Each row is a point on a landscape with many peaks, with its height.
A climber steps from a point to the highest of its 2 nearest points, and stops where none of them is higher. Distance is the straight distance between rows; heights are no part of it.
bakin (h 4.49): [ 13  12  -8   0  13  15 -13  -3  -3 -14   1  -3   3 -10  17   7  -1  -9
 -14 -14  -5  -8  13 -10   8 -15  10  11   5   8   3  -6]
kebe (h 0.78): [ 23  -4  -1 -12   2   3  15  10   3 -21  -1  -8 -18  -8  -2  11  -2 -20
 -17  12 -13  -8  15   1  -3  -7 -14   2   4   2   8   1]
lev (h 5.32): [  1  -3  -6   2  -8  -1  -8   6  23  20   4  13   7 -20  -8  -4  15   7
  13  -6 -12 -17  -6 -12   6   6  10  -6  -5 -16   0  16]
vuna (h 3.30): [ 10  -4  -1  -6  -3 -16  -5  14  13  15  11   8   3  -7  -3  -2   9   2
  17   8  10  21   7  -9 -10  17   3 -13   9  -7  -9   7]
litud (h 3.24): [  0   4  -5 -11  -8  -7 -12  -9   3   5  12  18  14   2   5   2 -15   0
   7  -4  12  19   7   8  10  18  11 -10  21  -4  -4   0]
gided (h 5.82): [ 26   2   2  -5  11   3   2  -2  -9 -23   0 -11  -2  -3  10   3  -7 -18
 -13   0   2   0  19  -3   2   1  -2  10   8   9  13   1]
dunat (h 4.01): [  6  16  -7  11  10  11 -12  -1   1  -3  -1   0   3  -9  15  -3   9   0
  -3  -8  -2   2   9  -7   7 -11  12   6   7   5  -1 -14]
keb (h 7.18): [-20  -3   6  -3   0 -13  -6   0  -4  11  -6   6  -1  17 -17 -17  11   1
  -4   0   3  14  -4   4   5  -7   6 -19   2   4   0 -20]
Noba (h 6.03): [  6   6  -1   4  14   6  -1  -1 -25 -14   8  -5   0  18   9   5 -12  -2
  -4  -8  14  10  12  -4   0   6  -3   4   7   9   2  12]
gub (h 6.24): [ -5 -21 -22   9   2  17   3  -9  23   3  -7  -6  15 -11   3   1   8   7
 -11   4 -11 -32  -9   7  -5  -8 -18  12 -16  -8  17   0]
bodo (h 8.27): [-19   1   8   3  -3 -13  12   3 -22   0   3   5 -12  15 -14   0   2  -1
  -9   1  -3  -1   1   3   0  -9  -8 -15  -1  -4   0  -7]
nen (h 4.62): [  8   4 -18  -1  21  21  -7 -13   8  -8  -5 -20  18  -7  21  -1 -19   1
 -21 -11  -3 -20  16 -10   6 -13   2  11 -14   4   8   4]
dil (h 4.93): [  7   4 -20  -7  16  18  -6  -2  14 -11  -7 -20  15 -15  20  -6 -19   2
 -16   0  -5 -20  14  -7  -3  -3  -4   6   0  -6  14   6]
goful (h 5.03): [ 20   6  -9 -10  15  15 -14  -1  -9 -21   2  -8   6  -3  15   6  -8 -17
 -20  -7  -2  -9  18 -13   5  -5   3   7   9   9  12   2]
rop (h 2.59): [-14 -11   8  -1  -6   4   0  -4  12  22 -14  -1   3 -11  -9 -14  29  18
  21   5   1   4 -26   0  -9  16   7   2 -14   0  -6  15]
fibon (h 3.92): [  2  -4   1  -1  -1  -9   8  12   5  -4  11  -1  -3  -7 -11 -13 -11  -5
  -8  13   3 -14  -1  -9 -11  -5 -14 -13   9 -17  17  10]
sezu (h 7.12): [-11  -3   3  -2  -5   9 -16  -6  -2   5 -15   9   1   5  -1   3 -11  19
  24   4   0   8 -25  17   2   3  17   7 -12   9 -35   3]
zovu (h 2.84): [ -9  -1  13   7   2   1   8  -4 -24  -9  -2  -2  -9  19   0   8   7 -13
 -11 -16  -7   1   5   4   2  -2  -7   3  -6  20   0  -5]
duz (h 7.39): [-11   7  14  -1  -2  -1   0 -10 -17  -5  -7  10  -9   9   1  -2   1  -6
  -1 -11  -9  18  -6  12   0   2  10  -5  -3  23 -16 -20]
nula (h 2.09): [ 13  -1   7   1   5   4  21  10 -13 -14   7 -10 -11  11   7  24  -2 -14
 -11   1  -6  -5  18   7  -5   6 -21   4  -7   8  -1  14]
vubad (h 2.65): [ 20  -1   0   1  -7  15   9   0  14  -2 -12 -22   1   7  12  28  -2  -5
  -3  -3   1  -7   7   5  -8  -6 -18  17  -8  -6  14  -7]
bovib (h 6.72): [  7   6   1   9   8   5  -1  -1 -18 -11   2 -12   1  15  13   1  -5   9
   8  -2  14   9   8   4  -9   2  -3  11  -1   8  -5   1]
vonem (h 3.56): [  0  -4   0  -2   4  -8   9   8 -10  -8  10  -5  -9   1  -8  -4  -9 -17
 -16   7  -4 -14   4  -9  -9 -12 -15 -11   8  -9  20  -5]
Raz (h 6.83): [ -4   2  14   4  -4  -6  24  -1   2   0   8 -14 -11  -6 -11  -5   8  -4
   2   5  -1  -4  -2   1   4 -12  -4  -3  -6   6   2 -21]
Dife (h 4.99): [ 13   4   5  -3  -2   4   3   4  15   3  -2  -9   3 -24   4  -5   4  16
  12  18  12  -3  -7  -5  -4  14   4  10   5 -13   6  28]
fode (h 1.61): [  7   0  20  -4   6  -9  16  -4   5   1   7 -30   0  -4  -6 -13  -1  -9
   0   9  13   5   3 -11   6  -3  -4  -3   0   5  24 -22]
Kez (h 4.38): [  2   7   6   3  -8  -4  -5   8   6   9   1   7  -5  -9  -2   1  -1  11
  20   6   2   4  -6   1  -1   7   8   1   0  -4 -18   6]
zomo (h 6.28): [-16   1  12  -3 -12  -8  -2   3  -4   9 -10  11 -10  11 -11  -2  -3   8
   9   6 -10   7 -10  20  -2   4   4 -17  -6   6 -25  -7]
gikab (h 3.87): [  7  10 -13   8   2  13  -1  -2  15   2 -12 -13   6 -19  12   2   6  10
   2   2  -7 -19  -3  -3   6  -8   2  16  -5  -5   6   6]
rina (h 0.42): [  7   6  -3   2  -9   8  13   8  16  -3   3 -12 -12 -15  -8   7  14  -8
   2   5 -12 -16  -1   0   1 -19  -9   0   0  -5   7 -17]
dezu (h 2.44): [ 13  -4   7   6   1  12   9   6  -4 -10  -3 -15  -1  16  12  22  -3 -12
  -7  -8   3  -3  15   3  -8  -3 -18  10  -9   2   8   0]
leri (h 7.37): [ -6   4  18  -2  -5  -5  27  -1  17  11   9 -15 -12 -11 -19  -7  17  -3
  12   6  -4  -1 -18  -3   6  -4  10  -1  -7   9  -8 -18]
zup (h 4.63): [ -4  -5  -6   6  14   4  -2  -8  14   3 -14 -22  17 -20  10 -21  -5  -3
 -13  -2  -6 -18   5 -13   0   0  -5   5  -9  -2  28  -6]
losok (h 3.74): [ -6  -1   6   1  -5   8  -5  10 -21  -1   1  11 -12  13  -3  11  -4  18
  11   7   2  -5  -5  12  -7  -3   3   0 -11  -3 -27  15]
Faf (h 2.64): [ -9  -3   0  -5  -9 -17   1  15   3  13  18   9  -3  -1 -16  -5   3  -4
  -2   4   1  -3   3 -15  -2  -3  -1 -23  11 -17   4   0]
pim (h 3.02): [ 12  -4   4  -6  -3   7  10   3  18  -3   0 -28 -10   0   7  18   5 -12
  -8   3  -2  -3   9  -2  -4 -16 -12   5  -3   2  20 -32]
Rof (h 4.24): [  6   5 -12  -3  15   4 -12   6 -13 -12   6   1  -7  -5  14  10   3 -17
 -21  -1  -5   4  14 -16  -9 -11  -7  -6  13   2  21 -17]
Rol (h 6.54): [-13 -10   5  -7  -9  -8 -12  -5  16  18 -18  11   2   8 -16 -14  14   8
  20   7  -8  18 -23  14   0   8   9  -8  -7  10 -23  -5]
sir (h 5.63): [-14 -16 -11  11   5  -2  -6  -7  -1   2  -4  11   8  -2  -6 -21   4   1
 -13  -5  -8 -14 -10  -2   3 -10  -6   3  -1  -3   8  -1]
buve (h 3.65): [ 15   5  -6 -10   6   5  -5   8   5 -17   4  -9 -11 -13  12   9   6 -14
 -15   4  -5   2  15  -6  -6 -17  -8  -3  13   5  14 -22]
bek (h 2.83): [ -4  -5   9 -10 -12 -20  10  15  11  18  18   4  -7   1 -16   0  15   2
  12  10   2   7   3  -7  -2   3   1 -24   1 -11 -12   1]
bam (h 4.19): [  5  -5   2  -6   4  -7   3  11  16   5  10  -7   8 -17  -9 -19  -5   1
  -6   8   7  -9  -1 -15 -10   6  -8 -17   7 -18  21  13]
peda (h 3.11): [  8  -7   7 -12  -4 -15   7  13  19  17  11  -4  -6  -4  -6   1  12   0
  23  10   8  25  -2 -10 -17  23   3 -15  -3  -2 -15   7]
sor (h 7.53): [ -8   5   8  -5  -6  12  -6  -8  -9   1  -3  11  -4   8  -4   8 -17  14
  19  -6   7   7 -17  15   6   5  11   5  -9   9 -32   6]
boru (h 3.09): [-18  -4   4   3   7   8  -5   2 -32  -9   0  -6   0  32  -4  13   6 -13
 -14 -13  -5   1   6  -3   3   3  -7   4  -7  18   7  12]
ven (h 6.64): [ 13  12   4  -9   4   4   4 -12  -3  -6   8   8   2  -6   5   5 -25  -3
  11  -2  12  26  -3  13   8  22  12   6  15  11 -18   4]
Zufig (h 0.55): [ 14   3   7  -9  -3  -2  26   6  10 -12   7 -12 -18 -12  -7   8   5 -17
  -8  15 -12 -13   7   1   4 -13  -9  -3   1   1   2 -14]
gon (h 5.08): [  2  11   6   6   1  -6   2   4  -4  -1   4   0  -7   4   5  -5   0   0
   8   3   4  20   3   3  -9   5   4  -7   6   5 -12 -13]
duf (h 0.21): [ 15   6 -11  -2  -3   3   1  13   9  -8   4   3  -7 -17  -5   3  -2  -9
  -4   9 -11 -17   4  -5   0 -10  -5  -2  13 -13   5   3]
fur (h 7.05): [-12  -6  13  -3  -8  -5  18  -2  16  18   3  -3  -5  -3 -25 -11  18   3
  18   3  -3   3 -22   1   7   0   9  -8  -7   6  -8  -7]
zab (h 3.63): [ 12  -7 -13  -3   1  -8 -13  16  13  12  12  15   6  -8   8   4   4  11
  10  14  14  11  13 -10  -8  13  10  -8   8 -13  -7  19]
kefi (h 7.45): [ -9 -10   4   8  -8  -1   6 -17  -1   0 -15   7  -1   4  -9 -11   6   4
  10  -3  -2   4 -20  19   9   3   1  17  -6   9  -9  -5]
luf (h 6.50): [  4   2   6   2   5  -9   9  -1 -21 -13   5   4  -4  11   2  -5 -14   1
  -2   0  13  16   8   6  -5  11  -9  -7   9   0   3   4]
Gamul (h 6.71): [-21   0   0   2  -8 -17  -6   4  -8  13  -5  16  -3  16 -15  -6   7   2
  -4   3  -6   6  -3   5   1  -6   3 -17   3  -5  -3  -7]
sul (h 4.05): [-10   3 -13   9  -1   4 -15   5  -5   4  -3  18   3   3  -1  -5   6   8
   3  -5  -2  -4  -2  -1   4  -9  10   1   2  -5 -10   2]
Folab (h 4.54): [ -8   4 -15   0  -4  -4 -18  -1   2  13   8  22   9   1   3   6  -8  12
   3  -9   3  -9  -1  -6  15  -5  17  -3   4 -10 -17  15]
visab (h 5.18): [  5  10   7  11  -3   4   9   2   1  -3  -6 -22  -4  -1  16  13   0   1
  16  13   2   7  -8   3 -19   2  -3  16  -8   7 -12  -7]
gug (h 5.45): [  2  -9   5  13  -1   2   8 -11   0  -2 -12 -13   6   6   2  -5   0   1
   1  -7   6  -9  -4   7  -1  -7 -10  17 -11   0  15  -2]
zel (h 5.31): [ -3   1 -23   0  13  17 -10   7  28  -1  -4 -18  12 -21  19  -6  -9   4
 -16  -1 -13 -20  10  -5  -6  -5 -12  -4   0  -7  18  -2]
Gid (h 6.32): [-19  -2 -10   0   6   0 -14  -2 -24  -2 -10  17   1  24  -8  -7   1   0
 -13  -7  -7   1  -8   2   5  -9   4  -1   1   0   0   5]
zek (h 2.97): [ -2  -2  13 -10 -10 -13  11  13  15  21  14  -4 -10  -3 -14   1  15   6
  23   9  -2  12  -6  -9  -9  10   6 -22 -11  -1 -27  -3]
gil (h 5.06): [-12 -24 -12   9  12   5 -11 -14  -9  -7  -7  10   9  12   1 -16   3 -13
 -23 -11 -12 -14  -6  -4   5  -9 -14  12  -9   7   8  -5]
kegit (h 5.93): [-25  -1  -1  -5   3  -7 -13  -8 -33  -5  -6  11  -2  26  -8  -6  -4  -7
 -20 -14  -7  10 -10   3   6   1   3  -8   1   1  10   0]
Loman (h 4.40): [ -1  -3  -5  10   4   5  -1   2  13   0  -6 -18   6 -12   3  -8   2  -2
  -7  -2  -1 -17   1  -6  -6 -13 -15   4  -2  -6  22  -8]
sigi (h 8.33): [  2  -1   4  11  10  -6   0  -2 -10  -1   5 -16   0   2   3 -15   3  -1
   0   1  15  14  11  -6  -5   2  -7  -8   4   1  16 -21]
budi (h 4.97): [  6   7 -14   3  -4  12  -6   7  23  10  -5   0   1 -27  -6   5  15  10
  15   7 -16 -24  -6 -10   9   1   6   0  -5 -16  -3   8]
Let (h 1.85): [ 18   5   7  -6   3 -13  12   2  12  -6   2  -1  -7 -16  -5 -11  -3 -12
  -4  11   2   7   6  -6   6   6   5  -5  14  -4   8  -2]
pizo (h 3.59): [ -1   3  -8 -15  -5 -15  -8  -9 -10   5  14  20   4  15   4  17 -17  -2
   2   5  10  27  11  13   4  22  11  -9  20  -3  -8   4]
Gisog (h 5.80): [ 13  11  -2  10   5   4   3   7  -1  -8  -1  -9  -4  -2  14   7   2   0
   9  11   7  14   8  -1 -14  -2  -6   7   1   4 -10  -7]
nir (h 5.88): [  8   6   8 -12  -7  -9  15  -6   3   0   4  14  -2  -8  -4   3 -25  -4
   8   3  11  23   2  17   6  25   0  -3  15   2  -8   1]
gen (h 6.14): [-14 -13   3   2 -18  -5 -10   2   6  14  -4  24   3   0 -17  -4  10  17
  17   1  -3  -7 -13  10   4   4   8  -7  -6  -9 -12   8]
robu (h 2.82): [ 19   1   3  -4  -7   5  17   5  20  -4  -8 -31  -9  -2   9  22   2  -8
  -4  10  -1  -3   7   6  -7  -8 -19  11  -2  -5  11 -14]
galin (h 4.60): [ 10   2 -13 -13   5   0 -12  -3  -7   6  16  16   4   7   4   9 -16  20
   1   3  29  11   5  -5   4   4  15  -6   9  -7 -21  21]
kef (h 2.87): [-13  -4   1   4   0   2  -6 -10   6   8  -3  13  20  -8   0 -19  -8  26
   0  -8  16   2  -7   5   7  11  11  -1  -4  -8   4  15]
nik (h 1.11): [ 21  -4   3 -17   6   8  11   7  -5 -27   2  -9 -12   0   5  23   0 -28
 -23   2 -17  -9  22  -4   2  -1 -13   4   4  14  15   7]
tebu (h 4.98): [ -4   7  -9  -9   0   0 -15  -5 -10   6   5  18   8  12   2   6 -13  17
   6  -7  13   7   0   1  11  -1  15  -4   8  -6 -20  12]
miba (h 3.01): [ -6   3  -3  -8  -5  -2 -10 -11  10  10   6  15  21  -6   3  -6 -18  17
   8 -11  16   9   1   6  12  13  14  -6   9  -9  -2   9]
luga (h 4.77): [  2   4 -13   5  16   3 -12   5 -15  -7   5  -5   3   1  13  -4  -7  -8
 -14  -5   2  -5  13 -13  -7  -7  -7  -4   8  -7  17  -8]
rokop (h 7.54): [ 12   2   2  12   9  -1  -1  -6 -11  -8  -2 -20   4   5  14  -5  -6   0
   1  -2  14  10  14  -1  -5   6  -5   6   1   1  14  -9]
Nazo (h 1.58): [ 14  -1   0  -9  11   6  14  14 -12 -24   7  -3 -11   8   2  21  -3 -20
 -17   4 -12  -6  16  -3   6   6  -7   5   5  16  -1  28]
dopid (h 3.72): [ 12  13   3   6  -6   6  10  -3   8   0  -9 -12  -3 -16   4   6   2   8
  15  10  -1 -13 -10   0   0  -1  -1  19  -3  -3  -3   9]
tov (h 2.76): [-17  -9   1   4  -1  -6   3 -13  16   9  -8   6  17 -12  -8 -26   5  16
   5  -8   5   2 -15   2   4  11   3  -3  -5  -4  10   8]
San (h 6.89): [  1 -13 -15  12  -5  14   4  -5   9   2  -6  -2   5  -4  -5   5  12   2
   0  -1 -10 -27  -7  12  -2 -15 -13  13 -12  -5  11   2]
vuk (h 4.23): [ -5   6  -7 -14  -5 -19  -3   2 -19   2  11  21  -9  14   7  21  -8  -7
  -9   5  -1  23  10   1   4  17  14  -7  13  -2 -17   5]
nuta (h 5.28): [  1   0   6 -12 -14 -12   2   0  11   6   7  17   3  -8   0  10 -19   4
  20   9  15  24   1  15  -2  30   2  -7   8   0 -17   6]
zufo (h 4.68): [ 15  -2   2  -8  -2  -4   4   8  23   7  -1  -2   6 -26  -3  -9   5   9
   9  12   5   1  -3 -12  -3  20   6  -7   8 -17  10  28]
rane (h 6.97): [-20  -1  -8   4   0   1  -4   5 -22  -3  -2  13  -5  22 -12   1   5  -3
 -14  -3 -15  -9  -9   1  -7 -10  -4  -3   0 -10   3   9]
lozos (h 6.27): [ -7  -8  22   7  -7  -8  25 -11  -4  -1  -3 -14  -7  10 -10  -2   4  -4
  -2  -2   3  -1  -3  11   0  -6 -11   8 -16  12   3 -16]
Teze (h 4.39): [  7  -2   8  -6   0 -13  14   8  20   7   6  -5   3 -13 -12 -18   2   4
   6   7  13   7  -4 -10  -5  13  -1 -13   9 -12  15  11]
fubes (h 4.67): [ -5 -10 -10  12  12   7  -9 -15  -5  -5 -11   2  15   8  10 -11   2   0
 -12 -16   1  -9  -1   1  11  -9   0  18 -10  10   3  -1]
zupok (h 8.32): [-10   1  11   5  -2   2   4 -15 -10  -6 -12   6  -2  12  -4  -8  -4  -3
   3 -16   1  10 -12  18  11   3   3  11  -3  18  -9  -9]
ratuk (h 1.69): [ 19   1  13 -12   8 -13  10  -3   7  -9   6 -18  -2 -18  -4 -13  -1 -14
  -8  11   5   8   9 -16   6   0   7  -7  11   5  22 -19]
Tife (h 0.35): [ 11   0 -11  -7  -6  10   5  14  22  -5   3 -16  -7 -17  -9   3   6  -7
  -4  10 -13 -19  -2   0  -5 -16 -13 -10   6 -11  15  -8]
kazo (h 3.66): [  3  12  -3  12   1   4 -11   3   7   6  -4  -3   0 -11  10  -5  16   2
  10  -2  -2  15   0  -8  -3  -2  15   6   2   8 -13 -17]
Fiv (h 4.13): [ -4   9 -12   9  12  14  -1  -7  12   6  -7 -12  15 -16  15  -4   5  25
   5   2  11  -9  -1  -5   0  -2   5  12 -10  -4  -1  12]
kige (h 6.67): [-13 -16   3   3 -12  -1  -3 -11   2   5 -13  26   3   2 -16 -12   6  17
  11   1  -1  -3 -21  21  10   3   3   7  -6  -2  -8   6]
gasis (h 5.78): [-14   7  12  -4  -5 -16   6  10 -13   7   0   5 -10  11  -3  -3   1   3
  -2  11  -8  14   6   9  -7   1   0 -23  -3   3 -23 -11]
peto (h 4.06): [ -3   0   4  12  -6  12  -6   7  -2   3  -2   8  -8  -5  -4   8   8  21
  21  11   2 -10 -11   6  -5  -1   3   7  -9  -8 -19   7]
Dob (h 5.83): [  0  -2  14  14  -2  -1  13  -8  -4  -2  -8 -10  -2  11   0  -3   1   4
   6  -3   3   2  -3  10  -6  -3  -7  13 -13   9   0  -6]
mugip (h 5.02): [ -1  -1  -1  11   6   5  -2 -11  -5  -5  -5   1   8   2   1  -6  -7   4
  -3 -14   4 -12  -7   3  10  -7   2  15  -5   4   4   9]
pibe (h 7.30): [ -9  -2   9   1  -1 -15  14   1 -25  -7   5  -2  -8  13  -6  -3 -10  -2
  -9   1   9   5   5   2  -5   4 -15 -15   2  -4   9   0]
vube (h 5.41): [-15   8  -9 -14  -7  -4 -17  -5 -17   7   2  24   1  20  -3  12  -9   4
  -3 -12   1   7  -3   8  13  -2  13  -4   7  -7 -16  13]
Mema (h 2.08): [  7   8   5  -2  -2 -16   6   1  -1  -4   7  13  -6  -4  -4  -4 -10 -10
  -4   5   2   5   6  -6   4   4   1  -8  18  -4   5   0]
madu (h 5.04): [ -9  10   2  -7 -10 -20   1   4 -15   4   7  17 -10  11   4  13   0  -3
  -4   7  -7  17   8   2  -2   9   4 -16   8   0 -24  -3]
neke (h 3.58): [ -1  14 -15   4   2  -4 -11  13  -5   6   6  17  -3   0   7   4   5  -2
   0   2  -1   6  10 -12  -2  -5   9  -5  10  -8 -11  -2]
zal (h 5.44): [ 17   4   4  -5  -2   6   4   1   6  -5   6   1   0 -19   5   2 -11  20
   9  20  21  -8  -6   2   2   6   6   9   0 -13   0  32]
Sezut (h 2.24): [ -3   2   0  13  -3   7   2   0  -8  -6  -1   8 -11   4  -1   5  13  -9
  -2 -10 -14  -8   0  -1   3 -18   0  12  -3   9  -4 -12]
Muli (h 5.37): [  4   5  17  11  -6  -2  16  -5  -7  -6  -9 -23  -1   9  15   5  -7  -3
  10   0   2   9  -6   9 -17   7  -2  15 -15  18 -14 -10]
mozos (h 4.15): [ 14  -1   0  -3   1   3   1   1  13 -11 -10 -23   2 -10   7  -2  -5 -11
 -13   0  -4 -18   7  -6   0 -12 -13   7  -1  -4  25 -12]
loma (h 4.00): [ 11  12   4   7  -3   0   7   2   5  -2  -2   0  -5 -12   2   1  -3   2
  10   2  -3  -4  -4  -2   7   3   7  11   5  -1  -6   1]
Neleb (h 6.18): [ 13   3   3   0  -1  11   5  -1  -8 -11   8   2  -3  -4   0   6 -13  15
   7   2  14 -13  -6   5   3  -2   1  12  -3  -9  -6  27]
Refo (h 5.72): [-11 -15  -3  -4 -14  -8 -15   4  19  24  -1  18   9  -3 -14  -7  20  12
  15 -10  -7  -6  -7  -4   3   5   9 -13  -7 -10  -6  11]
nor (h 6.61): [ -6  13   7  -5   5   4  -9  -8 -29 -10   1   5  -3  20   7   6  -2  -3
  -3 -12  -3  23   5   7   1   8  14  -8   7  20 -16  -9]
Goro (h 4.37): [ -3   3 -20   7  21  15  -3 -17  11   1  -8 -15  21  -7  22  -3  -7  18
  -7  -3   8 -12  11  -9   4  -6   3  15 -15   2  11   4]
bom (h 6.78): [ 26   1   9   5  10   7   4  -8 -14 -14   2 -21   4   9  16   7  -5 -13
   0  -6  10  10  20  -1  -1  11  -4  12   0  10  12  -3]
mevo (h 3.46): [ -4   8   4   9   2  -1 -13  -8   4   7  -9  -4   5  -5   4 -16  17   4
  11  -4  -3  23  -9  -1  -5   3  20   3   1  16 -12 -24]
Fikam (h 5.76): [  1  15   1   2   5   0  -5   5 -21  -6   6   4  -8  10  11   6   1  -1
   2   5  -6  23   8   2 -13   4  11  -6   5  12 -29 -14]
ref (h 6.02): [-21   6  -3  -5 -15 -14  -9   1 -16   9  -2  25  -6  16 -10   9  -2   0
  -4  -6 -13   6  -5   7   7  -1  10 -11   5  -6 -11   3]
gobo (h 3.12): [ -5   7 -16   2   0  -2  -6  17 -11  -2   9  17  -7   5  -1  12   3   0
  -4   7  -5  -2   3  -5  -9  -8  -3  -7   9 -15  -2   8]
Lun (h 1.98): [-10  -5  -1  10  -5  -1   6  -4  -6  -2  -5  15 -13   8 -15  -5  17  -6
  -3  -1 -16  -5  -8   9   6 -13   2   6  -4  12 -12 -13]
kogab (h 5.10): [  4 -16  -1  10   8   9   1 -16   6  -1 -15 -13  17   3   8  -7  -9  -3
 -11 -11   0 -21   0  -2   5  -2 -11  23 -15  -2  23   3]
mor (h 3.67): [ 13  -7  11  -3   5   7  -5  -1 -12 -14  -1 -13   3   6   6  10  -8 -27
 -16 -15  -7 -14  12 -13   1  -5 -10   4  -4  11  28  -3]
nevo (h 5.73): [-13   0 -14   4  12  11 -16  -1 -23  -8   0   4   6  21   4   3   0  -6
 -18 -16  -3  -7  -1  -9   0 -12   0   7   1   4   5   7]
Nofo (h 4.82): [ -3  -3   8 -13 -21 -16  -8   1  20  13   7  11   2 -10  -5   7  -2   3
  28  -1   7  11  -4   6   1  25   3  -7   2  -5 -14   8]
fizi (h 7.00): [  6   7   8  -4  -5  11   1  -6  -6  -3   3   7  -5   1  -3   9 -17  15
  14  -6  13   0 -14   8   8   1   8  11  -3   3 -23  18]
poto (h 5.74): [ -8 -14 -18   1   9  17  -8  -4  23   5  -9 -16  14 -11  10  -5 -12   1
 -18  -4 -17 -31   0   2 -10  -7 -18   4 -11  -7  24  -7]
Topab (h 2.66): [ -9   0   9   5  -5   0   4  -4  14  15  -8  -2   7 -14  -4 -14  16  19
  15  -2   8   3 -18   0  -4  12   7   4  -5  -6   2  15]
gebut (h 2.40): [  1  -2  -5 -10 -11 -24  -1   8  11  11  17  15  -1  -4  -5  -1  -4 -11
  -3   6   0   3   5 -10   1   9   3 -15  18 -13   6   9]
Vom (h 7.65): [-12  -6   3   5   9  -8 -10  -7 -17   2  -4  -5  -1  12  -5 -18   7  -1
  -3  -2   7  17   4  -3   0  -7   1 -14   0   8  11 -28]
Beva (h 4.46): [  3  -4   2 -10 -16 -12 -10   2  25  16   9  13  10 -17   0   3   2  11
  20  -3   8  -2  -1  -4   7  22   8  -5   3 -16  -4  24]
lerep (h 6.70): [-14  -4   8  -9 -11  -4 -20   0   8  14 -19  12   2   8  -6  -2  -6  10
  24   9 -11  15 -18  18  -2   8  12 -11 -10   9 -29  -4]
Nitin (h 4.86): [ -6 -17  -7  14  11   3   2 -17  12   6 -19 -13  20  -7  11 -13   0   6
 -12  -1   2 -16  -2  -4  -1  -1  -9  16 -17  -3  28   3]
pip (h 6.66): [ -9  -7  -1   5  -6  -5   8   2  14  15   4  10  -2  -5 -27 -14  21   0
   6  -1  -8  -6 -12  -4   6  -8   6  -9  -6  -3  -3  -7]
gimes (h 3.90): [ 10  -7   9   2  -2   4   2  -7   1  -8 -10 -14   1   2   3   2  -3 -22
 -13 -12  -2 -15   6  -5   3 -11 -10  11  -9   6  27 -14]
tabug (h 6.82): [-14  -8  12  -9  -7  -9   6  -4  19  22  -6   0  -1   1 -23 -17  20   7
  24  -3  -4  17 -26   3   2   7   9 -12 -12   9 -16  -7]
zes (h 6.16): [-13 -10  -9   9  -4   2   3   5   4   5   2   9   1  -2 -16 -11  13   1
  -2  -1  -8 -17 -11   1  -2 -17  -5  -8  -1  -9   9  -6]
fino (h 5.23): [-17   0 -14   3  12   3 -17   4 -24  -2   4   3   6   9   5  -4  -9  -8
 -22  -6  -6 -12  -1 -13 -14  -8 -12  -2   6 -10  12   1]
Kol (h 3.54): [  7   1 -18  -3   5   2  -7  20  -3  -2  14  16   0  -4   6  11  -6   4
  -5  16   5  -4   6  -9  -7  -6  -4  -5  12 -20  -2  18]
Punez (h 7.89): [  5 -14  -4  11  -6  10  14 -11   8  -2  -7  -6  -2   4  -9   6  13 -13
  -5  -5 -13 -21  -6  10   5 -17  -9  16 -12   5  10 -13]
dege (h 4.12): [ 11  -2 -13  -5   5   2 -13  11   1   3  15  16   3  -8   7   9  -9  17
   3  15  20   1   6 -10   0   0   9   1   7 -16 -15  24]
nuvo (h 2.55): [  3   8  12   8  -1   4   7   4 -14  -9   0  -2 -12   8   6  14   8 -10
  -3  -8 -10   2   7   2  -4  -9  -5   9  -6  16 -10 -11]
vel (h 3.35): [ -5  -3   6   2   5   9  -3   6 -20 -14   5  -9   3  21   6  23   4 -22
 -18 -15  -7  -6  15 -11   0  -1 -10   5  -4  17  19   5]
Vevi (h 5.57): [-23   8   8  -9  -1   3  -1  -7 -31  -9  -4  14  -4  25  -7   5  -7  -6
 -11 -18  -8  13  -5  13  11   7   4  -8   3  13  -3   7]
guleg (h 7.46): [  1  14   8   1   0   5  -1 -10 -12  -5   0   6   4   6   4  -3 -14   3
   9 -14   9  16  -6  12   8  11   8   4   6  12 -12  -1]
nisup (h 3.26): [ 18  -6  -5 -13   6   2   2   7  14 -11   6 -24  -9 -10  10  10   5 -15
 -14  12   2   5  16  -9  -4 -13 -12  -6   8   3  26 -31]

Where does a climber stop that starts at each point below?
Beva: zupok
gikab: Punez
fibon: sor
budi: zupok
nuvo: leri
neke: sigi
kazo: sigi
zup: leri

Call two points neighbours if one is among the 2 nearest of the other. Go from one point of each pair to the other, from neighbour to neighbour, staying as high as possible. Name the lowest point that can't be avoided.
leri and Punez: gug
leri and sor: Rol
Punez and Gisog: visab
bodo and sigi: Gamul
